Points on a hilly landscape, in no order, each with its height.
A ball rolls from a point to the lowest of its 4 nearest points, and stops where none of them is lower. Distance is the straight distance between rows; heights are no part of it.
Z_686: [-17   7  24  -1  -1 -17  11   4  13   0]  h=65.0
Z_881: [-11 -13  18   5  39   5 -18  21  20  -9]  h=91.2
Z_969: [ -4   3  12  16 -26  11   9 -17 -12  17]  h=45.1
Z_389: [ 22   5 -18   1  -1   7 -18  10 -14   8]  h=34.8
Z_258: [-8  2 26 -3 24  4 -5 -2 20  7]  h=51.6
Z_340: [  8   1   4  -9  38  -1 -14   1  13 -24]  h=37.2
Z_962: [-20  -1  21   3  -6 -18   9   3   5  -2]  h=61.1
Z_973: [ -6   4   1   4 -36   8  12 -12  -9  28]  h=68.5
Z_691: [-14 -12  26   8  36   6 -14  16  21   1]  h=83.5
Z_216: [ 13  10 -21 -12 -23  -6 -15  -7   0  20]  h=70.5
Z_271: [ -1   7 -17  -4 -47 -22 -16   0 -12  24]  h=78.9
Z_89: [  7  -5 -15 -13  18   3   6  -4   9 -23]  h=53.1
Z_926: [  6  -7 -20 -12  19   4  11   4   3 -19]  h=48.8
Z_781: [  0 -12 -22  -7   7   3   6  14   0 -13]  h=60.7
Z_603: [  9  -6 -24 -13  22   6  18  17  -9 -13]  h=48.4
Z_852: [  7  -8 -22 -12  17   5  14  14  -4 -14]  h=28.7
Z_853: [ -2   1  -5   2 -28   8  -2 -13  -4  30]  h=44.2
Z_195: [-12 -16 -10  -1   0  -8  -3   3   6 -14]  h=84.2
Z_203: [ 23   5 -18  -1   4   2 -14  19 -20   2]  h=46.5
Z_967: [-13   7  27  -3  14  -2   3   0  20   9]  h=58.3
Z_69: [  7  27  16  16 -38   9  17 -13  -9  -6]  h=13.4
Z_193: [-17 -11   9   4  -7 -17   3  -2   5  -6]  h=66.5
Z_683: [  7  28  26  20 -26   3   5   0  -9 -10]  h=91.3
Z_448: [ -1  15   9  13 -39  13  22 -11 -11  10]  h=82.6
Z_230: [  9  -9 -24  -6   8   2   2  24  -8 -10]  h=62.2
Z_43: [  6  19  13  11 -40  12  25 -13 -10   3]  h=74.2
Z_463: [  1   0  10  -8  29  -1 -13  -8  21 -11]  h=24.0
Z_355: [  6  -3  -8 -12  27   0   2  -7   9 -22]  h=49.3
Z_81: [ -3  -4  14  -4  33   0 -17   1  23  -8]  h=34.4
Z_137: [-13   1  21  17 -13 -16   6   1  -8  -4]  h=30.8
Z_720: [ 11  -6 -12 -15  41   6  28   7 -17  -1]  h=66.7
Z_790: [ 25  11 -19  -7  -6   5 -18   1  -9  11]  h=54.9
Z_805: [ -6  -1  16  -9  23  -3 -10  -8  24  -3]  h=30.9
Z_131: [  0 -16 -15   9  -5   4 -11   5  -7  -4]  h=22.9
Z_525: [ -5  -1  15  21 -17   2   2 -15 -15   9]  h=28.8
Z_161: [  8   3 -15  -6 -23   5 -14  -9  -3  22]  h=48.7
Z_658: [  4 -12 -11  13 -11   9 -18  -4  -8  10]  h=12.8
Z_154: [  1  15  26  19 -23   1  12  -9 -17  -2]  h=60.3
Z_371: [  4 -13 -22   3   3   3  -6  17  -7 -10]  h=41.0
Z_959: [ -1  -6  -4  10 -18  12  -9 -14  -5  19]  h=21.1
Z_582: [ -4   2 -12  -3 -36  -2  -5  -8  -2  32]  h=59.9
Z_240: [ -7   9  26  21 -20  -7   7  -5 -11  -2]  h=41.6
Z_757: [  2  -2  11  -2  40   0 -20  10  18 -17]  h=57.0
Z_666: [-10  19  29  15 -15 -10   9  14  -3  -6]  h=76.5
Z_342: [-12  -7  15  21 -14  -7   1  -8 -10  -2]  h=20.8
Z_414: [  2  -3  -9   2 -22  10  -9 -13  -3  24]  h=30.7
Z_474: [  3  21  22  18 -29   7  15 -17 -16  -3]  h=78.0
Z_167: [ -4 -13 -18  -1   2  -1  -2  11   1 -15]  h=58.4
Z_509: [ -8  -9  -2 -11  11  -7  -1  -5  17 -17]  h=48.3
Z_615: [ 16  -6  -6 -10  45   7  21   2 -15 -13]  h=71.0
Z_888: [  7   6 -20  -9 -27  -5 -12  -8   0  27]  h=63.6
Z_347: [ 12  -4 -19 -15  32   7  22   8 -11 -14]  h=60.0
Z_957: [ -8  -7  26   4  31   5 -16   3  22   3]  h=57.5
Z_871: [-10  -1  15  -9  16  -9  -3  -9  21  -2]  h=38.1
Z_688: [-17   1  18  -8   7 -11   6  -3  18   3]  h=51.9
Z_726: [ -7   5  -9  -1 -39  -1   2  -7  -5  35]  h=63.9
Z_993: [ 13   0  -6 -11  37   2  -1  -4   8 -27]  h=46.0
Z_461: [ -9   7  -3   1 -44   2   7  -2  -7  35]  h=76.6
Z_492: [ 14  -3 -17   6  -6   9 -22   6  -9   8]  h=22.8
Z_693: [-13 -10   0  -7   5 -12   0  -3  13 -12]  h=70.6
Z_153: [ 21  10 -21 -11 -13   4 -19  -5  -4  18]  h=74.1
Z_35: [-15  14  26   6  -9 -11  12  12   2  -4]  h=72.5
Z_205: [ -5 -11 -11 -11  12  -6   4  -3  11 -19]  h=59.7
Z_546: [-17  -7  12  12  -9 -12   2  -2  -2  -5]  h=38.7
Z_992: [ -5   6 -11  -5 -40  -7  -4  -3  -5  33]  h=67.5
Z_237: [ 12  -5 -20   0   5   4  -8  22 -14  -3]  h=53.8
Z_701: [  9  -4 -19 -13  28   4  24  18 -13  -2]  h=67.2
Z_246: [ 15   3  -4  -8  42   0   0   0   0 -26]  h=50.4
Z_65: [ 11  -2 -16 -14  32   6  15  -2   0 -20]  h=53.7
Z_31: [ -7  -4   8 -11  18  -7  -6  -9  22  -9]  h=33.5
Z_80: [ -7 -14   2  18 -12   0  -9  -6  -8   2]  h=19.8

Where does a ball stop that starts at each point below?
Z_205: Z_463
Z_195: Z_463
Z_153: Z_658
Z_246: Z_463
Z_546: Z_658
Z_347: Z_852
Z_615: Z_852
Z_957: Z_463
